Points on a hilly landscape, in no order, each with its height.
A climber steps from a point to whichever of its 2 nearest points has the largest rise for the distance, and stops where none of them is higher. Distance is the straight distance between rows; heights are no part of it.
belob h=163: [ 44 -11 -18  20 -10 -16   9 -43 -37  13   3   8 -11   3  22   5  -2 -30
  19 -10 -33 -18  39  11  -9 -25 -24  24  26 -18 -13 -15  -6   2   1 -14
   6 -47  12  -4 -20  14  -3  32]
Batus h=610: [-23   7  22   1 -13   7  32  25  11  13 -26 -21   5 -16  26 -11 -20   6
 -13   7  20  30  -8 -17   1   2   2 -12  -4  11  -1  23   0 -39  28  -1
  31  11 -37  19  25  -1   0 -54]
moti h=489: [ -2   9 -12 -12 -21 -16 -16  30  22 -24  13  13  11   2 -23  -2   3  14
  -2 -14  34   6  22 -17   7  17  21 -21 -15   9  16 -12  -3  -8 -12  12
 -33  11   4  21   8 -18  31  17]
zazag h=788: [ -6  22  22  39   6 -43  32 -14   4 -33  16  25   3  19  -1  -1  -8  16
  16  -9  41  11   5  16  -7 -21  52 -20 -24 -19  22  15  -7 -25 -36 -23
 -35  10 -16  27  39  21  27  50]
zibe h=546: [-10  19 -15 -14  -8 -18 -23  15  -4 -16 -14 -27   2 -32  -8 -51  -8 -13
 -30   0  10 -25 -21  -7   6  15  15  25  15  18  21 -29 -24   4 -14  -3
 -28  11  18  17 -44  -3 -44  29]
reruk h=369: [-13  22  10  10   9  -1  12 -24   4 -43 -23 -30  17   9  43 -24 -23  20
  -9  26  15  29 -31  10  -5   0   6  20  18 -11  21 -36  13   9  -6  16
 -28 -13 -28  19 -14  32 -16  33]
Kub h=363: [  8   0 -31  11   4   6  13  -5   9 -36  36  68  26 -11  -9   1 -17  22
  10  17  32   5   8 -32 -15 -20  -1  19   7  -5 -34 -18 -13   7 -15  -6
 -16 -18   0  -3  11  11  31  49]
turu h=702: [  4   1   4 -27 -19  24   8  -4 -24   1  -8 -44 -14  19  29 -18  -6  -4
  38  -3 -16  -3 -27  34 -21 -19 -29  12   6  -5  21  14   4   4  12 -18
  12   5   2  19 -18  22 -28 -28]
kiru h=445: [ 20 -25 -29 -24  -1  45   1 -24   6 -21  36  31  26  13 -41  14  17  41
  -4  40  -4  -7   6 -10 -25 -18 -25   8   7  18 -24   8 -20   7  -4  -5
  -7  18   3 -35   7  -1  40  17]
kita h=258: [ -3  18  20 -15  29  17 -22   4   1  29 -45 -27  -9 -42  26 -18   0 -19
 -13 -34 -39  11 -13 -16   4  14  -5  26  27 -11  11  -2  23   8  18   0
  20   4 -22 -21 -33  22 -35 -32]
zifo h=448: [  6   9 -26 -25 -26 -24 -34  41  20 -16  11  18   0  -6 -25 -16   4 -14
 -16 -34  27  -4  30 -36  10  34  -1 -15 -12  12   3 -22  -1  -8 -12   9
 -31  12  13  27 -26 -32  26  31]
lopup h=239: [ 26  13  16   3   2 -35  -8  16  16  -3 -23 -13  -4 -23 -28  -8  23  -9
 -22 -31 -29 -16  25 -12   2  23   1 -15  17   0  10  -7  24  -6 -24 -15
 -14  -6  13 -17 -29   8  -5 -14]
zoko h=160: [ -8  -8   7   2  -9  31 -10 -43   8 -26  19  11  26  26  14  22  16  10
  27   6   5  17  19  12  -3 -21 -15  17   0 -20  -9 -14 -19  24   1  10
   4  -9  22   7  -4  22  -2  -2]
Gos h=509: [ -7   8  10 -19 -26  19 -25 -40  -2   4   9 -18  18   2  -2  -8  33   2
  26  21  18 -19  16  -3  17 -10 -22  20 -12 -37  39  -6 -17  18   9 -16
   2   9  42 -11 -68   2 -15 -28]
nafe h=443: [-37  22  -8 -33 -10  -7 -28  25  17   5 -14   2   4 -47   4 -38  -3  -5
  -6   1  38 -31  -9 -38  37  16   3  19  -7   4  12  -5 -11  -5  10  -5
   0  30  15   1 -38 -22 -23 -18]
Vari h=580: [-11  -1   7 -24  14  37 -10  -2  38 -12   2  16  17   8 -17  22  27  37
  15   0  -2   8 -11   7   2  -6   5   2 -12  -5   2  12  16  -4 -13   7
   4  33 -10 -24  18  10  38  -7]
koz h=81: [  2 -23 -11   6 -17   6   9 -28   5  25  17  36   6 -14   4  37  -6  24
 -33  30  15  -4  40 -36   6 -22 -16 -10   6   2 -28   2 -36   3  23  28
  12 -18  -3  -1  18 -38  39   1]
Vozum h=162: [-20   8  16  16   1  13  40  19   5 -13  23  16  25  46 -18  15  10   7
  31  24  21  13 -30  30 -13 -11  24 -13 -29   5  -9  20  -8  -3 -23  -9
   2  15  10   4  40  24  -5  -7]
mekot h=403: [ -6 -28 -15   0  18  38  26  12 -29  24  -6 -25 -22   2 -42 -14 -14  22
 -26  61 -13 -21 -50   5 -36 -13 -23  -4 -15  26 -10  29   7   7  22   5
  27  30 -47 -17  16 -29  -5 -18]
Buvam h=296: [ 14 -11  -7  -2  12 -17  -5   5 -16   3  -9 -33 -41 -11  -4 -16   1   4
 -14 -12 -36 -39 -20  12   7  20  11 -11   6  13  33  -8  15  12 -16   4
 -30   5  -1  10 -15 -25 -14  30]
Detes h=313: [ 13  -7  21 -18 -12  25  12  -7  22 -24 -44 -47  13 -40  17 -18  15  26
 -18 -13 -32  16   2 -22 -18   6 -18  16  39  12   8  -9  15  -1  10  -8
  15   3 -27   3 -34  11 -18 -37]
ref h=353: [ 18  -7   5 -19 -17  18   3   9  24 -27 -33 -29  24 -43  -4 -30  11  19
 -44   6 -15  -1   6 -34 -20  21 -18  17  26  14   0 -37   0   4  -7   8
  -4  -3   2   4 -57   0 -15  -4]
tesi h=514: [  0  -1  -7 -11  11  34   5 -19  17   1  11  15  23   4 -42  10  26  46
   0  36   5 -12  -8  11 -15 -25  -3  -6 -11  -4   4  24   6  -8 -14  -3
  -2  28  -6 -39  17   9  44  -9]
pero h=238: [-27   7 -15  -4  -8  13  27   7  12 -24  20   9  11  35   5   0  -9  13
  22  28  39  -2 -32  12  -2 -11   2  -3 -27   2   1   5  -3   4 -13   4
  -9  14   2  12  18   2   4  23]
magom h=264: [-12  11  -5  24  15 -18 -15  -2 -21  -5  18  12  14  16 -13   4 -12 -31
  -3  11  27   4   1   5  21  12  22  10  -6  -7   1 -19 -13  15 -20  -7
  -9 -23  36  -7   5  27 -46   8]
koven h=488: [-11  -9 -15 -16 -21  -4  30 -44  -4  16   0  10 -12  -8  46   9 -24  28
   1  34  18 -25   1 -13  11 -37 -48   6  12  -4  -1  23 -12 -24  38  -6
  25   7 -34  -6   6 -29  28   2]
Sibut h=186: [ -7  -7  12   5  -5   6  -2 -31  -3   1   7  -3   2  18  26  20   5  -7
  19  -7  -5  -1  21  -1  22  -3  -5   9  -5 -24   0  -7  -2  14   8   3
  -4 -15  25  10 -15   1 -18 -11]
Domov h=519: [  8 -11 -29 -12 -19  10  -6 -38  -8   9  12  12  -2 -10  12   3  -3  23
   9  23  15 -21  11   7  -3 -32 -33  11  11  -6   2  23  -9 -18  27  -8
  11   5 -15 -19   6 -13  46   5]
nus h=255: [-16   9 -22   1  26  13  39   2  -4  28  -7  21   0   7  17  12 -16   7
  -2  32 -27 -21 -31 -12  12  -9 -22  11 -12  -6 -27   6  29  14   3  21
  14 -20 -10 -22   4   1  -2  -6]
nom h=417: [  5   9 -34 -31 -35 -13 -31  27  16  -6  -1  -2 -14 -19 -12 -28  12 -27
   1 -41  22 -19  18  -9   2  24 -27  -2  -2   1   4  -5  10 -20  -2  -5
  -8  24  10  10 -44 -26  20   1]
dobi h=406: [ -9  -8 -26 -36 -25   5  -6  38  13   3 -11   6  -9 -39  -6 -21   3 -12
 -24 -13  23 -22   7 -39   9  27 -14  13   1  28 -14  -2  -8 -15  15  -7
  11  19   7   7 -36 -39 -12 -13]
Minu h=119: [ 18 -41  -8   3  -8  19 -33 -44  -9  38  -4 -14  -5 -31  -3  20   0   4
 -52   9  -6  11  41 -24   7  -6 -13   3   7  -6  10  -1 -24   2  33  11
  31 -13  -7 -19  -8 -30  10 -25]
sobaf h=177: [ 38 -13   0  43   5 -20  15 -30 -25  13  12  17  -5   3  16  20  -5 -29
   0 -19 -42  -5  43  -3 -10 -14   8   6  19  -8 -26 -15 -10  13  -5   6
  -7 -58  17   5   6   8   1  35]
kuru h=202: [  9  -7  -7 -25  27  10 -68  15  -4   3 -15 -25 -13 -36  -1 -23  -5 -19
 -40 -29  -5  17  -7   3   0  27  25  19  22  20  22 -18  -2 -18  11   9
   1  15 -24  -3   6   3  -1  10]
Doso h=425: [  7 -10 -16  14 -17   7  15  -4   7   8  11  -4  -1  18 -20  10   9  27
 -12  29   1  -8   2  21 -13 -11  -3 -32 -26  -8  11   4  -2   5 -11  27
 -18  -5   6   7  12 -25  42   7]
las h=632: [ -8  28   4   1 -17 -30   0  24  16 -21  -7  28  16   6   3  -6   1 -20
  36 -29  20  20  12   1  -2   3 -19  -3  -1  -7 -33  -3  16 -10  -6 -11
   6  -3  13  19   9  23   0 -24]
Nev h=66: [-10 -20  11   4 -24  10  -7  -4  20  17   5  32  21 -10   3  34   7   4
 -11  -7  20  31  52 -33  10 -15  -7 -12  -2  -2 -44   2 -31  -3  29  31
  28 -11   5  18  23 -29  27 -34]
Kalo h=193: [ 33 -19  -2  26  25  -9  -7 -40 -16  -8  23  13  -7  13  13  23  -8  -5
 -11 -26 -41   5  26   5  -3   1  18  10  13 -12  -3 -28   4  22 -15   6
 -30 -45   6  -2   0  12   0  60]
kogof h=164: [  1  10  -5 -24  31  -8 -41  40   7 -19 -11  -6  -6 -24   3 -22 -21 -18
 -28 -27   9  25 -17 -12   4  40  41  14  17  32   2 -34  -2 -15 -11   8
 -12   9 -23   8  23  14 -10  27]
Sol h=197: [ 10   2  33  17  -4 -25  16  19  -1  28  -7   0  -3  -9  -6  12  17 -29
  18 -41 -22   5  41 -17  17  18  16 -23   0   1 -16  28   3  -4  10 -27
  22 -13  17   0  -3 -11 -16 -65]
ligon h=472: [-13 -14   3 -29 -41  21 -12 -19  24 -10   4 -19   8  -5   4   1  25  12
  10   5  24  -8  22 -27  22  -2 -29   7 -12 -10  19  -2 -22  17  14   2
  11  22  31   7 -55 -27  -5 -29]
kavaz h=375: [-20 -26  26   2  17  35   7 -22  33  -5  31  59   8  16  18  61   5  32
  21  -7  -2  27  -3  -8  -1 -24   2  -7   5  -1 -39  13 -13  13   9  34
   6  28 -27  -1  49 -11  39  37]
dol h=523: [ 17 -10 -37 -15  -1  14 -20  49   6  20   3  21  -9   7 -30   7   8 -32
 -19 -24 -11  18   6   5 -24  31 -25  -7 -14   5 -45 -14   8   9  -8  22
  19  -7  14   0  -1 -15  13  -5]
mipa h=223: [ 22 -23   3  15  23  28 -10  -9   1  -9  23  17  18  18 -15  29  13   5
  -4 -11 -38  18  15   8 -14   3  22   3  11   7  -4 -11  -6  22 -21   4
 -10 -25  13 -14  14  19   4  22]
Fup h=434: [  3 -28  -3 -24 -44  16 -19  -6   8 -25   1 -33  10 -12  -6 -17  18   7
 -15   1  15 -12  15 -22   1   5   1  12  11  25  29  -7 -42   5   9 -13
  -2  22  25  14 -50 -23 -24  -4]
bizi h=624: [  9   8  11 -31 -23  10  -4 -21 -21  17  -4 -22 -18  18  20  -8   4   8
  61  -8  -7 -15  -3  38 -10 -28 -39   2  -5 -34  29  24  14  -5  17 -34
  14  10   7   5 -25   9   8 -41]
rozad h=566: [  5  18  15  -2   0 -42  -3  34  12 -22   0  -7  -2   4 -27  -2  19  13
  -8 -13  31   4   5   6   2  12  50 -34 -22  19  29   4   1 -32 -27 -10
 -26  20  -9  14  32  -3  27  12]
Lami h=565: [  0  19   6 -19 -15  -4 -25 -23 -14  14   5 -10   2   5 -15 -10  21   4
  47   2  11 -29  -1  31   5 -17 -23   5 -12 -35  39  22   7   2   0 -32
   0  15  26 -23 -28  10   6 -38]
mozol h=270: [ 12   2   4  -9  -8 -32  -9  17  -9  -5  -8 -32 -32  -5 -22 -13  15 -13
   5 -31 -20 -35  -8  13   1  19   9 -18   7  12  22   3  10  12 -23 -20
 -23  11  23   9 -23 -14 -29   9]
vela h=379: [ 10 -34 -25 -34 -12  18  17  14   2   4  -5  -9 -16 -28   2  -4  -1  19
 -27   7   1 -27   0 -35   0  15 -25   9  16  34  -8  11  -5  -7  24 -16
  16  13 -11  -7 -21 -39  -3 -14]
lumav h=615: [ 22  37   8  36  -8 -46  17 -12  17 -28   6  19   9  -1 -23 -12   8  20
   6  -7   9  -1  26   9 -19 -24  13 -23   4 -30   5 -13  16 -10 -40  -3
 -45 -20   7   8   5  18  49  35]
Visun h=487: [-27  36   6 -17 -11 -22 -17   6   6  -8 -26 -29  13 -38   5 -52  -2   1
 -13  10  31 -22 -11 -20  29  10   4  15   5  -9  28 -18 -15   0   3  -2
 -24  14  22  13 -52  -4 -29  -6]
Fur h=284: [ -6   7  33 -17   2  19  -4  -1  11  -2 -37 -28   9 -27  26 -13   7   4
   6 -20 -23  19  -3 -17   2   3 -18  21  19  -9   6  -2  18   2  22 -12
  23   7 -17   0 -30  23 -28 -56]
Dirip h=161: [-20  36  -1  -1  -6  -3  35  23  -4  12 -18 -30  -8  15   8 -24 -16  -7
   2  26  -7  -7 -50  24 -12 -11 -18 -11 -15 -15   4  -4  21  13 -22  18
  -3  -7   7   9  -7  22 -28 -14]
Leda h=524: [-14 -30  13 -14   4  23  24 -21 -27  29  18   4 -14  26   8  31   8  10
  31  28  -3 -16  -4   4  12 -18 -17  -5 -12   6  -9  49 -14  12  41 -22
  36  16  -4 -19  10 -30 -11 -36]
Laf h=305: [  0 -17  17   6 -10   8 -20  11  33 -41 -11  32  58 -10 -16   9   4  17
 -12  -6  13  52  28 -42  -1  20   4  10  14  28 -33 -47 -14  -5  -2  22
  13 -16  -5  14  -6  25  -2  -2]
noleg h=484: [  4 -18 -23 -27 -10  16  -8  40   1   5   9  14 -10  17 -15  12  18 -13
   6 -24   4  10  -1  15 -18  24 -15  -6  -9  12 -30  16  11   3   9   2
  12  19   3   3  12 -28  26 -12]
bev h=51: [-15   5   1 -12   4  14 -29  -4  -7 -32  14 -31 -10  23  10 -12  -9  -3
  10  -3  31  14 -30  35   3   3  31   6  -9   7  37 -12 -12  10 -11   1
 -24  21   1  19  14  10 -25  38]
Bipos h=293: [ -8   6 -10  12 -24  -9  54 -20 -10 -26  21   2   1  33  20  -6 -13  21
  32  24  25 -19 -16  22  -3 -19  -1  -7 -15  -4  14  13   0  -7 -10 -20
 -19  -3   0  16   5   0   5  34]
rol h=485: [-29 -12  29  13   8  16  51  -9  -6  26  15   5  -1  28  27  31  -3   8
  24  25  -5   1 -12   0  14 -10   9 -15 -14   5 -12  39 -11  -1  28  -5
  26   5  -8  -5  26 -16 -11 -29]
vupi h=439: [ -6 -18  25  35   7   6  38 -24  -5  18  14  22   1   7  27  28  -4   4
  13   5  -9   6   4  10  -7 -28  20 -10   1   1 -10  34 -16 -14  17   3
  10  -2 -19   3  52   1  27  17]
zam h=685: [  5  29 -26 -13   7 -30 -63   6  -5  -3  -8  -5 -14  -7  -6 -38 -14 -56
  -9 -24  19   2 -12  12   4  15 -18  25  12 -14  14 -23   2  -2 -12 -18
 -11  12  11 -12 -33  31 -25  33]
rizu h=259: [ 12 -21   5   9  14  16   6  18  17 -20  18  40  38   5 -16  25   1   7
 -12  -2 -15  24  18 -32  -5  17  21   9   8  24 -26 -20 -13  10 -18   3
   0 -21   8  -8  17  19  -4   8]
Funa h=745: [-13  30  26   4  28 -42 -20   0  15  -3 -10   1 -13   6   8   4   2  -7
  10 -39  -5   4   5   1  34  16  22 -10  -4 -26   9  -3  28  -8 -14   3
 -25   8  -1  -1  10   8   6   5]
Pebe h=525: [-19 -14 -16  -2 -10 -19  15  40 -23  -2  12   7 -12   8 -20  -4   1   1
   3  19  40 -32 -20  -2  14  22  22 -13 -17  32   9  13 -10   8   8 -10
 -12  15  14   3   8 -42 -13   8]
Nutef h=345: [ -3 -15  10 -12 -14  10 -21  24  33 -47  -9  18  41  -8  -8  -6  10  -8
  -8 -16  18  28  16 -40   4  30   6  25   8  31 -19 -44 -12   1  -5   0
   5   6  13  16 -33  20 -33   3]
movi h=52: [-18  26   8 -11  33   8  26  23  23  -2 -28  -9  14 -22  -7 -14   2  26
 -16  28 -18 -18 -47 -11   9  11   9   5   3  -3   9 -17  26  14 -28  14
 -11   6   1 -29 -12  19 -19  -7]
dudim h=698: [-19   8  12   7  -8 -12  25  23  13 -18 -14  24  21 -10  19  -3  -8   4
  15  -2  15  17   3 -22  12   4  -5   2   3  15 -27   2  12 -18  13  -5
  14  -6 -10  17  16   6  -4 -32]
fanuz h=691: [  2  28  19  34   1 -39  10 -20  10 -51  21   7  11  26 -15   0  -4  18
  21 -24  35  24  21  11 -10 -20  37 -25  -9 -36   9 -16   4   2 -44  -4
 -49  -9   9  30  12  27  17  55]
Foz h=593: [  6  -6  -8  -9  -9  45   7   0 -30  10 -12 -55 -12  16   7 -21 -12   3
   6  26 -21   9 -46  42 -42 -29 -28   9  -2   8  13  16  -1  16  15   6
  26   3 -17  10   0  18 -18 -24]
rupan h=402: [-14 -21  17  13  19  20  49  -9  20  -4  29  52   9  23   3  41  12  35
  18  14  -9   0  -7  -6  -4 -15  11  -7  -9   5 -33  20   1   5  -5   7
  -6  11 -15  -8  40  -4  30  30]
repek h=613: [ -8 -40 -37 -13   2   4 -39  14 -34  16  16   7 -36  11   7  12  -3 -30
 -12  -8   8 -16  -5   1  15  26   0  13 -15  22   5 -11 -19  22  22  10
  -1   5   2  17 -12 -47 -25  36]
kinet h=109: [  9  12  -9  -9   9 -16 -18  25  -4 -44   8 -15  -2  14   2 -24 -21 -18
  -4 -19  17  24 -19  11  -8  17  27  11  14  23   3 -28  -2   2 -25 -10
 -23   0   3  23  13  31 -32  39]
zoz h=688: [-10   7   7   0  21 -19  -9   7   7   8  13  14 -21  22 -10  23  14  -4
  29 -27  -6 -19 -15  25  22  15  21 -20 -18 -16  13  16  25  15 -26  -8
 -19  14  14 -16  16  -7  -1  13]
zumi h=579: [-13 -34 -35 -19   4   7  -9   8 -29  -7  29  16 -26  19   2  13  -4   1
   7  11  27 -28 -17   7  14  22   7   8 -13  24  10  -1 -10  26  11 -13
 -13   8   5  -1   0 -43 -14  43]
vini h=807: [-13  40  12   7  14 -40 -15   5  12  20 -19 -31 -32  17  -1  -5  -5 -16
  -9 -27 -11   3  -6  19  23  12   0 -39 -21 -42   7 -11  28   3 -18  42
 -28   3  12  19   7  -5  15   5]
Mobud h=97: [ -9  17   6  -6  21  26  35  32  12  -1 -20 -28  15   2  -8 -10  -1   8
 -13  25 -31  -3 -44  -4 -15   9   4   5   2  14 -16 -11  11  31 -27  23
   8 -10  13  -8 -11  21 -39 -16]
Rezuz h=486: [  9 -13  -6  -7   0  33  25  18 -25  16 -19 -53 -33  -8 -19 -25  -1  19
 -10  24 -34 -15 -56  31 -44 -14 -13  -5  -2  24  16  29  11   5   8  -4
  21  21 -42   7   2 -16  -9 -20]
gamo h=311: [ -8  21  10  45  35 -21  12  18 -26  21   0  -2  -9  13  11   3 -27 -38
   5  -2  -8  19 -25  16  -1  10  49 -17  -8  22   9  24   1 -22   5  -3
  10 -13 -21 -11  53  13 -19  -2]
vodu h=692: [ 15   0  -7   8  -5 -28 -34   3 -29  18   3  -9 -22  15   2  -5  -8 -61
   9 -35  -4  13  18  15   7  12  -6   3  -1  -5 -10  -2 -10  -3   7  -9
  11 -12  19  14  -2   5 -23  -3]
San h=575: [  4  18 -11   0   4 -13 -16  30  22 -13  -3  22   6  14 -15   2  -1 -31
   8 -33  -3  24   9   2  -6  23 -14  -7   1  -6 -34 -22  17   7 -27  14
   3 -10  17   5   6  19   0   3]
deguv h=115: [ -9 -14  18  -7   0  40 -29 -25   3 -10  11 -17  25  21  -1  14  14  12
   5  15  15  31  -3  27  -1 -13  12   6   0   0  17   6 -32  10  12   3
  15  13   9  -8  23  19   1 -25]
seb h=339: [ 17   2   3  20 -34  -1  50 -38 -13  -8  14   3   3  22  18   3   3  22
  48  24  -4 -25   5  31 -22 -50 -22  -8   2 -23  -1  13  -4  -3  -7  -9
  -9 -20   8  10   5  12  23  24]
Toboz h=391: [  7 -14  -6 -26 -25  25 -20   4  31 -40  -4 -10  29 -19  -9 -15  19  17
 -25  -1   7   4   7 -35  -6  17  -8  24  14  22  11 -37 -17   8  -9   4
 -11  16  15   6 -55   0 -11  13]
nirap h=92: [ -6  16  19  12   2  -3  21  28  -3  13   4   1  -5  31  -7  10  12 -18
  33 -14  -6  18 -16  37 -18  -5  15 -25 -18  -1  -5  33   9 -10  -7  -9
  17  11   1   2  37  16   4 -32]
sos h=324: [ 23 -15 -22  14  17 -19   0  17 -27  30  -9 -14 -47 -22 -10  -8 -12  -9
 -20  -6 -40 -35 -13   9  -4  23  -1 -11   3  13  13   9  30  -2   1  -1
  -6 -12 -13 -12   0 -29   3   8]
vas h=357: [-25 -16  24   1   6  27  -8 -44  40 -16  14  59   8  -5  29  44  13  39
  44 -12   5  23  -3  -2   7 -36 -23   6   4 -16 -31   6   9  15  10  23
   7  29 -24   0  20  -1  42  25]
Ruv h=636: [ -5   2  19  -8  27  14  -1   6  32   1   5  23  -1  13  -6  39  33  16
  29 -34 -27  -1  -4  16  10   5  15 -12 -11 -14  -1  19  34   8 -20   2
   0  22  -2 -21  22   3  25  -7]
Sobep h=398: [ 10  -4 -22  -4 -15  23  19  -7  19 -28  26  58  35 -15 -22  10   3  37
   1  31  14  -1  15 -34 -22 -19 -22  11  12  13 -42  -9 -10   1  -7   3
  -7  -4  -1 -12   4   6  43  15]
Kagoz h=134: [ 44 -47  -6   7 -12   8  -9 -42 -20  16  -3  -8  -5 -23  14  14   4   0
 -31  -7 -38  -7  47 -15  -4  -6 -13  18  34   4   4   1 -16 -13  25 -13
  20 -28 -12 -17 -22 -13  11   2]
Domu h=670: [ -4  37  11  26  15 -54   8  16   3 -15   4  19   1   0 -23 -12   1   5
  -2   7  40  -2   3  14   1  -3  51 -20 -25  -7  31  13   4 -36 -35 -29
 -24  12 -13  -4  41  21  28  27]
ralam h=133: [ -6  40  53  11   1 -33  10  10  -5  18  -9 -25 -15  24   5  -1   8 -22
  32 -23  -9  18   9  30   0  -4  14 -38 -20 -24  14  25  12 -22  -3 -13
   1   9   7  27  21  13   1 -50]
tekas h=230: [  4  26   6 -21  31  -5 -50  19   5  25 -42 -33 -15 -50   3 -34  -4 -24
 -42 -37 -13  11  -8   0   8  24  14  14  24  -6  10 -13  17 -19   6  17
   3  11 -22 -11 -13   7  -9 -10]
lis h=216: [ -8   5  13  11   0  -6   8 -13 -25   4   9  -5   9  10  11   2  -7  -5
  17  22  14 -15  -4   6  21  -7  12   5  -6  -9  14   3  -7   6   1 -19
  -4 -13  25  -6  -2  13 -35 -20]
puvu h=558: [-10 -16  -8 -29  -6  25  -3 -40 -20  27  16  15  -6  13  10  18   9  14
  41  25  10 -20   1  10  15 -34 -36  16  -8 -16  -5  35 -11   2  35 -26
  31  15  -2 -22  -3 -12  13 -26]
gori h=542: [ 24  14   2  33  -2 -11  19 -23   7 -12 -12  -3  19   4   3  -4   0  12
 -12  14 -21  13  13  15 -24 -12  -2  -6  15 -21  -5 -23  15   4 -18  22
 -27 -37   4   5   4  22  27  22]
dise h=743: [  8  16   2   4   5 -43 -54   0  -3  16  -3 -11 -28  15  -2 -12  -2 -79
  -6 -42 -20  11   8   7   2  14 -17  13  14 -16  -4 -15   1  -5  -4 -23
   4   6  23 -12 -37  35 -53  16]
reguf h=461: [  5  35  10  19   9 -13   9  -7  27 -37 -34 -13  21   3  13 -21  -6  24
 -14  12  -4  37 -13  17 -19   2  -7  -7   7 -22   4 -40  34  -6 -20  36
 -27 -13 -31  19  -4  29  31  24]
Zet h=334: [ -5 -20   2   6  31  42  54   5   0  29  -5 -19  -8   3 -11  12 -11  22
 -31  34 -33   5 -36  -5 -23   4   3 -14  -3  33  -6  36  12 -13  14  10
  31  19 -53 -31  31 -14  11 -14]
gen h=219: [ 19  -4  21  18  10 -25 -10  10  15  26 -18   0  -2 -22 -24  11  19 -22
 -28 -41 -37  -4  48 -31  21  30  17 -18  -1  -9  -5   1  18  -4  -5  -3
   3 -14  20 -20 -22  -7 -13 -32]
Kug h=376: [ 23 -10  -2  29 -26   0  46 -22  -6  17   5  -1   2  12 -15  15  21  25
  19  19 -25 -26  18  24 -20 -35 -15 -23 -12 -23  -7  18   4   8 -10   7
  -7 -28  21  -3   0 -12  34  -7]
Mison h=314: [  6   9 -27  20   6 -14  -6  -5 -11 -21  20  36  23   3 -10  -8 -22 -15
  -3  16  37   5  12  -4  -1  -9  14  18   0  -8 -16 -23 -14   7 -15 -10
  -8 -31  22  -3  14  26  -3  29]
Tere h=538: [ -7   4   8  -4 -11  13   5 -16  -9  30 -22 -22  -2 -27  33 -16 -27   6
 -19  19  11  22   4  -9  -4 -22 -22   6   8 -10   2  17  -2 -28  47  -3
  36  -8 -33  -1  12   2   7 -54]
tif h=494: [ -9  -8  -6 -13  -8   1  24 -29 -19  43  -7  -3 -21 -18  47   8 -34   8
 -10  29  12 -10  11 -21  16 -26 -38   4   8 -11  -5  26 -10 -22  52  -4
  45  -8 -38   0  10 -30  11 -35]
das h=349: [ 18 -22 -33 -10   9   1   5   4 -17  28  -5   4 -29 -29   2  -6 -13  12
 -28  11 -18 -34  -5  -6   0  14 -18   2   7  11   5  13  22 -19  16  -4
   2  -5 -27 -21   2 -35  26   4]
Migu h=100: [ 11 -36  -6  12  12  24 -17 -29  -8  28  11   8   4 -19 -20  29  -7  26
 -46  33  -9   1  17 -13   0 -14  -1  -9   6  10   1  11 -21  -1  23  22
  18 -11 -17 -32  24 -26  28 -11]
Det h=65: [-13 -12   3 -17  14  32 -56 -12 -12  -5   9 -25   2  14   6   1   5 -15
   0  -7  13  25 -17  30  12   9  21  18  -3   0  26 -14 -21  21   6   9
   0  15  13   0   4  14 -26  11]
Nov h=458: [ -4  -8 -24  26   9 -20   8  29 -47  11   5  10 -14   1 -27  -7 -14 -19
  -7  38  11 -31 -25   4   1  12  12   1 -11  31  -3   7  -6   9   2 -11
   7 -19   6 -16  13 -19 -29   3]
butug h=147: [ 41 -32  -7   8 -13   2  20 -43 -21  -2 -10 -19  -6  -3  33   8   0  -4
   3  -6 -50 -11  34  -6  -7 -11 -20  26  35   3   2  -3   0   3  15 -20
  18 -35  -4  -7 -34   5 -16   2]
mib h=620: [ -9  16 -33 -17   4  -3 -50   0 -12 -12   5  -4   4 -12   0 -35 -14 -38
 -15   6  32  -7 -25  -1   9   8   2  46   0  -5  18 -38 -22  11  -9 -12
  -8   8  21  -6 -40  20 -45  43]
dof h=172: [  0  18  48  14  -8 -36   8  -3   7  10 -21 -11   3 -11   5  -2  10  -4
  14 -35  -6  19  46 -10  19  -1  14 -32  -4 -21  -2  14  11 -29  16  -8
   0  -9   3  28   6  -4  14 -61]
sef h=256: [-21  35  -3  27  16 -45  18  16 -16  20   2  14 -14  19  24  -3 -42 -35
  14   1  11   3 -22  13  18   1  14 -10 -12  -9 -11   8  15 -15  -5  -4
  -5 -18  -8   6  35  18 -16   7]
pazu h=212: [ -6  33  -4  21   6 -38  38  24 -10  16 -17 -19 -21  13  20 -11 -33 -22
  -1   8 -20 -14 -29  12   2   5  -7 -21  -2  -7  -3  -1  28  -2 -20  12
 -12 -22   2   7   5  13 -25   3]
neb h=383: [-12  19   3  34  29 -29 -21  38 -29  23 -11 -18 -22 -11 -23 -15 -22 -39
 -16   9  -6  -4 -28  12  10  20  33 -17  -6  18   9   4  -3   6  -5  10
   6 -12   2 -13  25  -3 -40 -12]
Selo h=650: [ 10 -21 -20   1  -9 -10 -50  23 -29  12   5 -11 -27   9 -18  -4   2 -51
 -13 -27   1   0   8  11   3  22   5  -3 -12  13   1 -10 -15   7   9   6
   2   1  13  19 -10 -23 -23  11]
zasa h=287: [ -7   2  -2  12  29  31  44   4  14  16 -10   6   6   3  17  15 -15  17
 -12  23 -38   9 -28  -7 -10  -6  -7   1  -1   8 -21  11  23  -4   5  24
  16  -9 -33 -19  22   8  15  -6]
Damos h=50: [ -3 -13  29  21   0  11  -4  -5  17  18  12  36  25   7  -9  40  23   5
  12 -15  -2  19  40  -9   6 -17  22 -15  -6 -13 -27   3 -18  10   7  27
   5 -12  18   9  32  -2  28 -11]

Where does a climber stop that starts at each point below?
gen: dise
nom: zazag
kavaz: puvu
butug: turu
tekas: turu
vas: puvu
Dirip: dise
Fup: turu
dobi: dise
Pebe: dise
deguv: vini
Sobep: vini
nus: turu
